Each row is a point on a landscape with many peaks, with its height.
A climber steps from a point to the highest of its 2 nearest points, and stops where none of them is higher. Distance is the straight distance between rows; heights are no part of it.
<344> height 269: [-2.75  1.94  2.10 -0.50  4.48 -0.10  2.18 -1.53  0.01 -1.24 -1.84 -1.88
  0.20  0.76 -0.68 -2.04 -0.66 -3.08  0.54 -3.46]
<772> height 238: [ 1.28 -3.03  2.36  2.37  1.77 -0.67  2.93  0.71 -1.43 -0.78 -0.44  3.77
  0.23  0.16 -0.67  0.04  0.94  2.47 -0.37  0.17]
<895> height 182: [ 0.88  1.41 -3.25  0.01 -1.45  2.35  0.06  2.22  2.32  0.19  1.04 -2.73
  0.83 -2.95  3.96  1.36 -1.47 -1.51 -3.47 -0.46]
<66> height 568: [ 0.54 -1.20 -0.51  2.04 -0.70  1.86 -3.16  0.23 -2.90  0.44  1.16  1.74
 -1.59 -1.79 -0.80  1.91  0.05 -0.51 -1.24  0.75]
<1280> height 27: [ 3.88  1.07 -0.56 -0.40  1.12 -1.92  0.31 -0.20  1.38 -2.24 -0.54 -2.13
  0.37  0.96  0.49  0.45 -1.10  1.66 -0.93  2.23]
<1283> height 367: [-0.38 -1.08  1.09  3.60  0.56  1.38 -3.82 -0.91  0.20  2.23  2.02  3.11
 -0.82 -1.50  0.88 -0.26 -0.70  1.37 -2.54  0.92]
<1190> height 459: [ 1.00  4.19 -3.69 -1.03 -0.70 -0.54 -0.23  0.93  2.96  0.03 -1.00 -1.68
  1.93  1.81  1.59 -3.42 -0.18  0.30 -2.72  0.35]
<1088> height 585: [-1.71 -1.30  3.56 -1.21  2.20 -1.61 -0.23  0.67  1.53 -0.02 -2.87  0.73
  0.77  0.90 -2.87 -1.55  1.83 -0.15  2.31 -0.85]
<185> height 362: [-1.75 -1.10 -0.98 -1.66  0.01 -0.60 -0.31  3.62 -3.35 -0.95 -1.83 -1.41
 -1.81 -1.48 -2.00  0.77 -0.08 -2.57  0.30 -1.46]
<132> height 423: [ 1.27 -1.71  1.09  3.08  0.75  0.29 -3.52 -2.13 -3.98  1.38  1.11  3.77
 -2.12 -2.21 -1.24 -0.54  3.37  1.69  0.76 -1.69]
<815> height 87: [ 2.47 -1.96 -0.33 -0.17 -0.88  0.52  0.19 -0.37 -2.18 -0.69  0.44 -0.89
 -1.92 -0.48  0.06  0.34  1.63  2.70  3.26  2.05]
<775> height 395: [-0.15  0.27 -0.64  0.35  1.13  0.13  2.22  3.24  0.14  0.94 -3.65  0.91
  0.03  1.67 -0.15 -1.81  1.28  1.97  2.52 -1.39]
<665> height 233: [ 0.06 -3.28  2.92  0.48 -0.27 -1.26  1.36 -2.35 -1.13 -1.04 -0.27  1.20
  0.23  0.75 -0.60  0.75  3.02  1.56  2.41 -1.73]
<1281> height 20: [ 0.37 -2.98 -1.51  1.38 -2.17  0.54 -4.70  1.10 -1.15 -0.56  2.39 -1.71
  0.32 -2.15  0.65  1.72  1.26 -0.42 -1.54 -1.33]
<1273> height 222: [ 0.71  0.54 -2.65  0.96 -1.95  3.41 -1.93  1.45  1.09 -1.02  0.24 -1.04
  0.73 -1.69 -2.43  0.42 -1.88  1.76 -0.94  1.81]
<1293> height 422: [-2.53 -0.89  3.60 -1.41 -0.27  0.72  0.48 -1.55 -1.89 -1.33 -1.50 -1.12
 -0.65 -1.99 -2.34  1.29 -2.46 -2.58  0.80 -0.65]
<309> height 352: [ 0.22  4.66 -3.14 -2.57  0.20 -0.26 -0.78  0.89 -1.07  0.55 -0.13 -2.76
 -0.40  1.35  1.86  0.16 -1.06 -3.10  0.06 -0.99]
<803> height 329: [ 1.19 -4.03  1.25  1.10 -1.58 -1.34  0.44 -0.64  1.11  0.49  2.13  3.21
  1.15 -0.08  0.42 -1.32  3.88  2.14 -0.17  1.17]
<1224> height 654: [-1.72  3.04  1.21 -2.78  2.64 -0.53 -1.42  1.39  0.76  1.87  0.31 -1.41
  0.04 -1.00  0.17  1.14 -3.22 -4.39  0.64  0.18]
<395> height 104: [ 1.75 -0.65 -0.06  1.69 -0.74  0.92 -0.24  1.30  0.71  0.27 -0.55 -0.20
 -0.46 -0.87  1.59  2.50 -2.97  0.92 -2.67  1.11]
<893> height 302: [-2.27 -1.17  0.49  0.38 -1.96  1.45 -0.81 -2.72 -0.58  0.06  2.77 -1.01
  0.40 -0.34  0.72  3.23 -0.96 -1.93  0.01 -2.81]
<683> height 270: [ 0.57 -2.06  0.72 -0.60 -3.79 -1.21 -0.58 -1.72  1.09 -2.68  1.97 -0.17
  1.11 -1.35 -1.36 -1.56  1.50  1.03 -1.03  2.96]
<1111> height 394: [ 0.93 -0.54 -1.25 -1.29  2.50 -0.33  2.13  1.14 -0.79 -1.29  1.12 -1.01
 -2.52 -1.63  0.55 -0.48 -1.61  0.07 -1.66  1.60]
<1069> height 333: [-1.50 -2.78  4.02  1.29 -2.22 -0.16 -1.37 -0.13 -0.71  0.75 -3.37  2.34
 -0.68 -0.47  0.13  0.88 -0.63  0.75 -0.68 -1.25]
<48> height 522: [ 1.76  1.17 -2.17  1.06 -1.58 -0.44  0.56  0.93  3.05 -1.07 -0.93 -2.72
  2.80  1.73  2.76 -3.20  0.78  1.59 -1.75  1.75]
<518> height 143: [ 1.95  2.16 -1.31 -3.80 -0.46 -1.79  2.20 -1.64  1.13 -1.28  0.24 -1.08
 -0.40 -0.50 -0.45 -3.30  0.65  2.31  0.13  0.48]
<1240> height 188: [ 0.79  0.96 -3.11 -1.37 -2.09  1.46  0.89  0.01  0.44 -1.37 -0.20 -1.99
 -0.52 -0.69 -2.09 -0.41 -0.50  1.33  0.59  1.52]
<441> height 126: [-0.96 -1.52  0.90 -0.34  2.23 -1.34 -0.50 -1.22  1.83  0.47  1.59 -0.72
 -0.65 -0.05 -0.61 -0.53  1.88  2.37  1.49 -1.63]
<415> height 279: [ 0.11  2.38 -0.54 -1.69 -0.70 -2.61  2.75 -1.16  1.50 -0.62 -0.16  0.58
  1.54  2.07  1.79 -4.37  0.51  0.46 -2.12  0.56]
<73> height 482: [-0.17 -2.50  1.41 -0.45  0.16  0.22 -2.91  0.14 -3.25  0.88  2.06  0.06
 -2.37 -3.17  0.45  2.44 -0.07 -2.41  0.17  0.58]
<1179> height 514: [ 0.55 -0.39 -1.18  0.27  1.26 -0.39  4.51  0.30  2.02  1.11  0.93  1.90
 -0.02  2.06  1.49 -1.65  2.65  1.48  1.32  1.02]
<670> height 332: [-1.10 -0.35  1.29  3.23 -0.74  2.01 -1.71 -3.21  0.20  0.12  1.46  3.18
  1.50 -0.15 -2.79 -0.66  0.14  2.16 -0.09  0.10]
<1341> height 300: [-2.64 -3.05  4.24  2.32  0.10  1.06 -0.63 -0.49 -0.45  1.56 -3.37  3.17
 -1.45 -0.98 -0.68  0.26  0.64 -1.21 -0.05 -0.90]
<872> height 466: [-1.16 -0.28  0.75  3.05 -2.06  1.38 -2.36 -4.14 -2.18  1.12  2.68  3.21
 -1.09 -1.76 -0.54 -0.90  0.11 -1.05 -1.86  1.68]
<729> height 339: [-1.27  0.57  0.52 -1.42  4.15 -0.55  2.97 -0.54 -0.02 -0.15 -0.46  0.78
 -2.76 -0.31 -0.39  0.09 -0.54 -1.41 -0.96  0.36]
<834> height 328: [ 1.91 -1.73  1.78  3.24 -0.65  1.13  0.85 -1.60 -1.85  1.25  2.18  5.65
  2.85  0.55 -2.21 -1.99  3.27  1.41  1.76  2.11]
<543> height 263: [ 2.35  0.22 -2.34  1.49 -1.02  2.16 -0.38  2.13  1.63 -1.40 -1.00 -2.49
  1.47 -0.86 -0.26 -0.51 -1.69  4.19 -0.88  0.87]
<435> height 284: [-0.37  0.04  0.53  0.24 -0.44  0.66 -1.98 -1.58  2.08  1.68  0.41 -0.33
 -1.39  0.22  1.08  1.81 -1.32  0.64  0.35  2.14]
<60> height 111: [-0.85 -1.20 -0.15 -0.15  0.00  0.88  1.76 -1.09 -0.95  1.24  0.44 -0.14
 -2.06  0.68  0.01 -0.93  1.15  0.82  2.62  1.11]
<138> height 396: [-1.09  0.48 -2.48 -0.70  1.10  0.69 -0.18  4.56 -2.31 -0.23 -1.94 -2.08
 -0.58  0.44 -1.16 -0.21 -0.17 -1.91  1.60 -1.70]
<1093> height 200: [-0.08  1.62 -1.31 -2.73  1.57 -1.31  0.72 -1.57 -1.18 -2.14  2.20 -3.94
 -0.55  0.34 -0.14 -1.56 -0.68 -0.42  1.27  0.20]
<1274> height 399: [ 1.50 -1.50 -0.51  1.92 -0.47 -0.03 -1.89 -0.02  2.50 -0.74  1.27 -0.09
  0.67 -0.67  0.39 -0.20  1.51  1.61 -2.56  2.34]
<127> height 366: [-2.05 -0.60  3.37  0.42 -1.14  2.11 -0.41 -2.99 -2.08 -0.02  0.93  0.07
  0.09 -2.89 -0.70  2.91 -2.74 -2.92  0.90 -1.80]
<340> height 499: [-1.73  2.50  1.83 -1.85 -0.29  2.57 -2.48  1.29  0.61  2.34  3.41 -0.52
  0.71 -2.08 -0.28  4.24 -1.71 -5.15  2.85 -0.24]
<945> height 324: [-2.92 -0.89  1.59  1.09  2.48  2.91 -0.89 -0.11 -1.06  1.03 -1.12 -0.08
 -1.52 -0.25 -1.62  2.17  0.90 -4.19  1.95 -1.14]
<688> height 408: [-1.82 -0.65 -1.51  1.76 -0.85  2.21 -3.06 -0.15 -0.15  1.60  1.44 -0.11
 -0.78  1.82 -0.86  1.47  0.86 -2.24  1.46  1.54]
<25> height 411: [-0.45  3.70 -2.67 -1.63  0.24 -1.11 -0.37 -0.41  3.15  0.42 -0.90 -0.64
  0.54  2.54  0.95 -0.37 -0.07 -0.75 -1.97  0.07]
<314> height 618: [ 1.27  0.85 -2.25  1.21 -1.74 -0.49 -2.00  2.06  2.84  0.70 -1.31 -3.19
  0.67  1.80  2.71 -0.03  0.43  1.08  0.15  1.72]
<184> height 447: [-1.52 -0.39 -0.40  1.21  1.05  0.74  0.08  2.60 -1.09  0.37 -3.52 -0.75
 -0.19  2.56 -0.95  0.32 -0.37  0.21  2.43 -1.55]
<998> height 261: [ 1.54 -1.96  2.35  0.30  1.82 -0.34  5.11  0.10  0.13 -0.31  0.33  3.17
  2.14  0.76 -1.29 -1.70  1.12  2.38  2.17  0.90]
<445> height 460: [ 2.93 -1.24  0.14  3.58 -0.84  0.04 -5.22  0.62 -1.43  0.09  0.32  1.19
  1.42 -0.58 -0.86  0.41  1.25  1.81 -1.09  0.99]
<1399> height 124: [ 1.11  0.07 -0.17 -3.06  0.44 -1.91  2.20 -0.67  2.06 -0.87  0.75  1.13
 -0.85 -1.41 -2.39 -1.64  0.67  2.23 -0.18  1.26]
<1392> height 410: [ 3.86  0.09 -0.80  4.87 -1.18  0.43 -4.58 -1.18 -0.50 -0.32  0.82  2.46
  2.65  0.04 -1.60 -0.86  2.80  2.87 -0.65  2.36]
<18> height 461: [ 1.07 -0.98 -0.86  0.82 -1.78 -1.86  0.42  0.88  2.01 -1.65  0.57 -1.22
  1.58  1.06  1.88 -1.69  1.62  0.02 -2.13  3.15]
<116> height 364: [ 0.37  2.82 -1.29 -2.73  1.02 -2.81  0.86 -0.99  1.75 -0.45 -1.49 -0.21
  0.00  1.92  0.46  0.52  0.82  0.22 -1.75 -2.49]
<1060> height 227: [-1.64  4.57  1.13 -3.87  3.26 -1.82 -0.15  0.71 -1.70  0.25 -1.07 -1.42
  0.35 -0.23  2.14 -0.43 -2.20 -4.83 -1.30 -4.36]
<583> height 194: [-1.06 -3.20  2.69  0.58 -0.17 -0.51 -2.20 -2.67 -0.76  0.42  0.81  0.14
 -0.61 -0.47  0.28  2.27  1.18  0.16  1.39 -2.15]
<275> height 221: [-1.06  1.26 -1.17 -1.66  0.13 -0.59  1.23 -1.52 -2.72 -2.15  0.58 -4.02
 -0.20  0.79 -0.98  0.17 -0.20 -2.05  1.89 -1.76]
<335> height 532: [ 0.05  0.55 -1.40  1.29 -0.36  0.48 -2.21  2.12  1.00  0.83 -0.66 -2.10
  0.98  2.91  0.83  0.66 -0.77  0.54  1.42  0.82]
<749> height 242: [-0.75  3.36  1.03 -3.54  3.27 -2.64  0.86  0.18 -2.13 -1.29 -2.83 -0.42
 -0.20  0.67 -0.09 -3.26  0.07 -2.45 -1.00 -2.01]
<754> height 228: [ 1.68  1.21 -2.01 -0.12 -0.52  2.18 -2.26  2.84  2.44  1.29  2.08 -3.91
  1.46 -3.47  3.45  3.12 -1.81 -0.40 -0.41 -1.79]
<1071> height 298: [ 2.11 -0.82 -0.26 -1.51 -2.33 -0.63 -1.23 -0.97  2.20 -2.52  1.44 -2.05
  0.56 -2.62 -1.75 -1.15  0.50  2.50 -1.13  2.64]
<842> height 370: [ 0.07  1.82 -0.04  0.22  1.31 -0.94  3.07 -1.48  1.55 -0.49 -0.73 -0.46
  0.84  3.23  2.95  0.12 -1.75  0.70 -0.98 -0.04]
<1067> height 412: [ 0.17  2.87 -2.92 -1.90 -0.39 -0.60  2.76  1.35 -1.76 -0.56 -2.70 -0.81
 -1.32  0.88  1.35 -2.51 -0.67 -0.65 -1.14 -0.30]
<572> height 292: [-0.39 -1.82  1.80  3.17 -2.07  1.11 -0.65 -2.82  0.89 -0.87  1.61  1.43
  1.87  0.31 -0.10 -1.48 -0.66  3.35 -0.54 -0.22]
<285> height 141: [ 1.46 -0.64 -2.03  2.00 -0.98  2.16 -0.82  1.17  3.23  0.24 -0.32 -1.01
  0.63 -2.47  2.72  1.68 -0.93  0.97 -4.34  1.50]
<708> height 240: [ 0.85 -0.60  0.20 -0.29 -0.13 -0.57 -1.23  0.31  1.87  1.57 -0.52  1.62
 -2.62  0.59 -0.57  1.12  1.16  0.79 -0.06  2.87]
<535> height 470: [-2.89 -1.67  3.03  1.08 -1.65  1.02 -0.28 -1.00 -2.82 -1.56 -0.60  0.59
  0.74 -1.29 -2.10 -0.82 -2.51 -1.65 -0.39  0.06]
<1223> height 340: [ 0.11  1.36 -0.28  0.36 -1.00  2.21 -1.55 -1.00  2.80  1.74  1.86 -1.31
  0.49 -0.23  2.28  3.12 -2.59 -0.89 -0.68  1.50]
<1304> height 540: [-1.43  0.21  1.82 -2.36  1.59 -1.08  0.98  0.67  0.77  0.41 -2.28  0.25
  1.80  1.39 -3.27 -3.44  3.01 -0.53  4.16 -0.24]
<1020> height 210: [-1.67  2.28  1.21 -3.63  1.29 -1.75  0.94  0.50 -0.81 -0.33 -1.41 -0.67
  0.00 -1.43  1.55  0.63 -2.99 -4.26 -2.56 -3.33]
<925> height 548: [-0.77  1.06 -2.39 -0.05  0.23  1.79  1.88  0.95 -0.29 -0.57 -1.07 -0.69
 -0.12  0.08 -0.52  1.72 -2.67 -0.19 -0.98 -1.45]
<907> height 365: [-1.73 -1.87 -0.21 -1.32 -0.81 -1.38  0.30  1.17 -1.64  0.32 -0.18 -1.66
 -2.01  0.01  2.30  0.45 -0.18 -1.26 -0.42 -1.51]
<1243> height 151: [-1.64 -0.28  0.55 -0.43  1.27 -1.08 -1.07 -0.87  1.86 -1.12  2.25 -2.24
  1.72  0.66 -0.96 -1.27 -0.65  1.93  0.42 -0.87]
<723> height 157: [ 0.57 -2.82  1.14  0.27 -0.55 -0.58 -2.41 -0.87  0.72  0.25  1.74 -1.78
 -0.09 -0.90  1.06  0.71  1.57  3.26  0.97 -1.16]
<1055> height 363: [-2.19 -0.61  0.16 -0.20  1.65  3.44 -1.81  0.26 -1.81  2.13  1.23 -0.33
 -2.42 -1.49 -0.76  2.78  0.16 -4.22  1.99  0.04]
<675> height 429: [ 0.92  1.61 -0.27  0.64  1.97 -0.66  3.53 -0.67  1.07  0.72 -1.36 -0.01
 -0.14  3.53  1.68 -0.52 -0.13  2.06  1.56  0.17]
<189> height 420: [-0.33 -2.99  0.14  0.18 -0.05 -0.15 -1.27  0.79 -1.68  0.96  1.62 -0.65
 -2.30 -1.38  2.59  2.32 -0.06 -1.14 -0.77 -0.29]
<1095> height 317: [-0.07  1.21 -1.45  0.18 -0.66 -0.82  3.47 -1.52  2.56 -0.73  0.43 -0.27
  0.74  1.84  2.11 -1.63 -1.11  1.15 -3.16  0.20]
<985> height 309: [ 1.45 -0.68 -1.58  1.47  0.43  0.73  1.98  2.86  0.14 -1.48 -0.79  0.27
  0.41  0.26 -1.28 -1.39 -1.24  3.84 -0.77  0.81]
<641> height 73: [ 2.27 -0.69  1.21  1.34  0.77 -0.13  1.23  0.32 -0.36 -0.95 -1.58  1.47
 -0.42  0.50  0.05  2.99 -2.14  1.96 -1.53  1.54]
<643> height 281: [ 3.38 -1.43 -0.64  1.14 -0.89 -0.50  1.71  1.11  0.60 -0.51  0.91  2.03
  2.48  2.39 -0.91 -0.49  2.93  1.45  1.37  4.54]
<956> height 377: [-1.50 -1.68  1.29  0.01 -3.52 -0.95  0.41 -0.23  1.54  0.56 -2.23  2.11
  0.00  0.72  0.20  0.76 -0.32  1.70 -1.00 -1.07]
<417> height 301: [-2.31 -0.19  2.30 -0.88  4.66 -0.66  4.13 -2.02  0.99 -0.37 -1.37 -0.42
 -1.57 -0.10 -0.44 -1.59  0.89 -1.31  0.38 -1.76]
<941> height 290: [-3.49 -2.23  2.04  0.98  1.17  1.12  0.02  0.54 -1.05  1.40 -2.54  0.34
 -1.97 -0.35 -0.27  0.15  1.11 -2.47  1.11 -1.59]
<202> height 299: [ 1.79 -2.08  1.79  4.46  1.14 -0.31 -1.81  1.51 -1.21  1.17 -0.27  4.28
 -0.24  0.55  0.30 -1.04  0.83  2.73  0.00  1.97]
<375> height 463: [-0.78  0.07 -1.90  0.25 -0.58 -0.28 -2.09  0.39  0.28  0.43  1.00 -2.27
 -0.28  2.42  0.40  1.39  1.25 -2.04  1.30  1.10]
<926> height 253: [-2.16 -1.17  0.94  0.49 -0.88  0.93 -0.19 -3.06 -3.02 -1.29  1.41 -2.58
 -0.06  0.23 -1.09  1.62 -0.01 -2.43  2.30 -1.07]
<1163> height 320: [ 1.49  3.87 -2.29 -2.50 -0.87  0.50 -1.45  1.75  0.69  1.02 -0.34 -3.20
  0.40  0.70  1.98  2.05 -2.50 -2.51  1.39 -0.40]
<14> height 278: [ 1.23  2.31 -0.65 -1.47 -1.26  0.87 -1.18  2.84  0.48  1.31  1.70 -3.02
  0.64 -1.33  2.52  3.69 -2.51 -2.16  2.09 -2.10]
<6> height 286: [ 0.91 -3.03  1.01  0.40 -0.65 -2.04  1.58  0.08  1.46 -0.18 -0.57  3.80
 -0.08  0.74  0.47  1.68  3.62  1.57 -1.85 -0.27]
<241> height 476: [ 1.57 -0.06  0.52  2.42  1.16 -0.08 -5.16 -1.67 -3.59  0.66  1.09  2.70
 -0.65 -1.71 -2.76  1.92  1.69  0.52  0.40 -1.88]
<442> height 296: [ 1.03 -2.51  1.41  3.11  0.70  1.04  4.40  0.03 -1.00  0.24  2.34  5.13
  2.95  0.62 -1.39 -2.03  2.21  1.45  0.59  2.02]
<11> height 567: [-0.04  2.48 -0.35 -3.28  1.03 -1.30 -1.08 -0.38  0.68 -0.28  0.35 -1.52
 -0.06 -0.57 -1.41  2.78 -2.25 -2.56  0.08 -0.57]
<937> height 331: [ 0.76 -0.78  1.76  4.24  1.45  0.26 -3.62 -0.06 -1.22  2.27  0.33  3.81
 -1.40  0.17  0.52 -0.48  0.05  0.42 -1.18  2.35]
<896> height 469: [-1.08  2.96 -0.39 -2.47 -1.03 -2.04  2.08  1.47  1.95  0.65 -3.03  1.37
  2.03  2.04 -0.95 -3.44  0.51  1.06  0.64 -1.33]
<863> height 48: [ 3.71 -0.77  0.22  0.90  0.42 -2.02  1.16  1.13  0.76 -1.13 -1.24  1.04
 -0.09  1.05  1.32  1.13 -0.08  2.59 -0.72  2.87]
<616> height 330: [-1.12 -1.39  0.50  0.83 -3.41  0.46  0.85 -1.30  2.29 -0.62  0.27  0.01
  0.36  0.10  0.84  0.35 -0.71  2.19 -1.01 -0.97]
<1319> height 457: [ 0.16  1.02 -2.28 -1.24  0.87  0.09  3.23  1.14 -0.21 -0.71 -0.54 -1.39
 -1.59 -0.09  1.61 -1.71 -1.23  1.13 -0.47 -0.66]
<10> height 40: [ 1.90 -1.62 -2.95 -0.17 -2.08  0.72 -2.70  1.50 -0.33 -0.38  0.97 -2.24
 -0.75 -0.82  1.07  3.02  1.23 -0.05 -0.67 -0.18]
<168> height 341: [ 2.08 -1.69 -0.93  0.38 -0.46  0.42  0.47  0.76  1.78 -1.26  1.68 -0.79
  0.34 -2.62 -0.32 -1.55  1.77  3.99 -0.57  1.68]
<580> height 531: [-1.92 -2.04  1.49  2.07 -2.21  0.70  0.19 -2.03 -1.87 -1.20  1.80  2.41
 -0.16 -0.72 -1.59 -1.52 -1.05 -0.09 -1.38  2.27]
<1296> height 530: [ 2.24 -1.98  0.54  1.43  0.97 -0.86 -4.34  0.19 -1.36 -0.96  0.73  1.57
  0.21 -1.08 -2.11  1.95  1.19  2.68 -0.78 -1.44]
<474> height 384: [ 0.65  5.14 -3.77 -2.78 -0.01 -0.48  0.65  0.14 -2.53 -0.97 -1.27 -1.37
 -0.55  2.35  0.76 -3.01  0.41 -1.68 -0.79 -0.18]
<1398> height 494: [-0.61  3.08 -0.01 -2.76 -0.58 -0.60  0.40 -1.26  0.83  0.00  2.41 -1.29
  0.99 -0.30  1.37  3.21 -3.21 -4.58 -0.85 -0.66]
<296> height 347: [-0.57 -0.18  0.15 -1.81  2.18 -0.19  1.14  2.26 -2.50 -0.52 -0.50 -1.14
 -2.01 -1.87  0.49  0.37 -3.67 -1.94 -0.43  0.37]
<260> height 247: [-1.21  3.62  0.71 -2.04  4.19 -0.94  1.14 -0.26 -1.53 -0.26 -2.85 -1.45
  0.06  1.46  0.72 -1.22 -0.62 -3.50 -0.51 -3.92]
<79> height 327: [-0.35  0.58 -0.89 -2.73  0.27 -1.18 -0.19  2.23 -1.13  0.48  0.41 -2.42
 -1.12 -1.58  2.13  0.46 -1.64 -1.35 -0.80 -2.29]
<1087> height 178: [ 0.95  0.59 -0.90 -1.63  0.72 -1.29 -1.04 -0.55  0.26 -1.90  2.12 -4.31
  1.34 -0.24 -0.18 -1.88 -0.95  1.38  0.25  0.69]
<1264> height 326: [ 0.76  3.03  0.04 -3.07  1.38 -2.69  3.96 -2.29  0.33 -0.98 -3.06  1.51
 -0.99  1.51  0.40 -0.10  0.92 -0.14 -0.62 -2.30]
<19> height 354: [ 0.90 -0.25 -1.07  0.84  0.06  0.83  2.79  1.84 -0.04 -0.70 -1.04  0.54
  1.14  1.51 -1.36 -1.67  1.06  3.19  2.54 -0.54]
<1089> height 376: [ 1.33 -2.41  1.21  1.98  0.02 -0.37 -1.16 -1.91 -1.17  1.37  2.05  4.24
 -0.65 -1.38 -1.43 -0.24  4.10  3.00  0.89 -0.34]
<963> height 186: [-3.12  2.48 -0.82 -1.76  0.35 -0.99  1.21  0.08  0.30  0.38 -1.49 -1.14
 -0.22  1.15  1.35 -0.70 -2.39 -3.38 -1.65 -1.21]
<69> height 409: [-0.54 -0.79 -0.39  3.29 -2.54  2.38 -3.58 -1.69  0.15  1.80  1.41  3.00
 -0.69 -2.39  0.28 -0.42 -1.23 -0.16 -3.99  2.41]
<464> height 258: [-0.77  3.14  0.51 -2.82  1.13 -3.30  1.22 -0.41 -0.59 -1.34 -1.06 -0.45
  0.59  1.50  0.39 -4.46 -0.59 -1.09 -1.81  0.13]
<745> height 297: [-0.09  0.61  0.63 -2.52  0.15 -2.06  4.71 -1.61  0.32 -0.02 -2.37  1.01
 -0.75  1.06  0.73 -1.65  2.25 -0.76  0.92 -1.45]
<51> height 163: [ 1.71  1.14 -0.33 -1.94 -2.11 -0.61  2.33 -1.13  0.21 -1.81 -0.91 -1.92
  0.15 -0.19 -1.44 -1.44 -1.32  2.66  1.16  0.20]
<1147> height 268: [ 1.54 -2.48  1.41  2.56  1.72 -0.26  1.40  1.76  0.85  1.15 -0.40  4.17
  0.21  1.00  0.57 -0.31  1.14  3.08 -0.01  1.43]
<1331> height 62: [ 3.14 -2.48 -2.18  0.60 -1.03  1.10 -1.79  1.65 -1.65 -1.11  1.08 -2.47
 -1.11 -2.11  0.30  0.82  1.60  2.55  0.81  0.46]
<1242> height 140: [-2.54  0.80 -1.66 -0.63  0.07  3.02  0.66  0.25 -0.26  2.19  0.16 -1.62
 -2.47  0.15  0.17  0.24 -0.67 -1.41  2.32  0.14]
<1308> height 369: [ 1.45 -0.36  0.47  4.91 -1.38  1.22 -1.75 -2.29 -0.96 -0.02  1.51  4.31
  2.62  0.19 -2.19 -1.46  1.87  2.90  0.26  0.81]
<80> height 267: [-1.17 -1.87  1.61 -1.78 -0.93 -2.41  2.98 -2.77  0.27 -0.30 -0.81  0.40
 -1.17  0.29  0.55  0.28  2.41 -0.19  0.92 -1.32]
<1391> height 417: [-1.19  1.43  1.57  0.12 -0.22  1.07 -0.67 -1.59  0.79  1.32  2.65 -0.23
  0.56 -0.50  1.24  4.00 -3.63 -3.37  0.06  0.52]
<669> height 505: [-0.81  1.46  0.09 -2.70 -0.57 -2.28  1.21  2.15  1.53  0.89 -1.47  0.88
  2.93  2.31 -2.47 -4.90  2.49  0.25  2.79  0.58]
<1050> height 421: [-0.87  0.10 -0.19 -0.78 -2.48 -1.10  2.28  1.15  2.29  0.15 -3.25  2.15
  0.66  1.17 -0.41 -1.14  0.22  1.03 -1.20  0.15]
<203> height 679: [-0.76 -1.07 -0.74  1.92 -0.18  1.78 -1.20  0.83 -2.06 -0.62  0.09  0.47
  0.07 -0.07 -1.39  2.58 -1.02 -0.85 -0.17 -1.36]
<1354> height 426: [-2.12  1.44 -0.59 -0.55  0.13  2.16 -3.12  0.51  0.70  2.53  1.30 -0.74
 -0.13  0.31 -1.73  3.07 -0.92 -3.30  2.67 -0.06]
<511> height 312: [ 2.83 -1.98 -0.60  1.69 -0.60  0.31  1.71  1.88 -0.51 -0.92  0.06  2.58
  2.42  1.28 -2.13 -0.75  2.49  2.41  1.91  1.30]
<120> height 574: [-2.25  3.00  1.84 -2.21  1.12  1.82 -0.41  1.62  0.49  1.36  0.53 -0.76
  0.49 -1.93 -0.87  2.86 -2.95 -6.00  2.31 -0.95]
<238> height 166: [-3.49  1.72 -1.12 -1.66 -0.38  1.11  1.92 -0.57 -0.17  1.78 -1.65 -0.96
 -1.90  0.63  1.17 -1.05 -0.85 -3.00  0.55 -1.35]

Where does a climber stop that starts at each point below?
<435> -> <1224>
<6> -> <1296>
<723> -> <48>
<956> -> <1088>
<79> -> <203>
<285> -> <1319>
<464> -> <1179>
<1243> -> <580>
<51> -> <184>
<1280> -> <580>
<772> -> <580>

Call two points neighbours if one is among the 2 nearest of the other. Go from one point of each pair to the other, from neighbour to neighbour, staying as high as possible. Name the lowest point that can't be avoided.
<1088>, <1296> -> <572>
<1088>, <1224> -> <941>
<48>, <1224> -> <688>
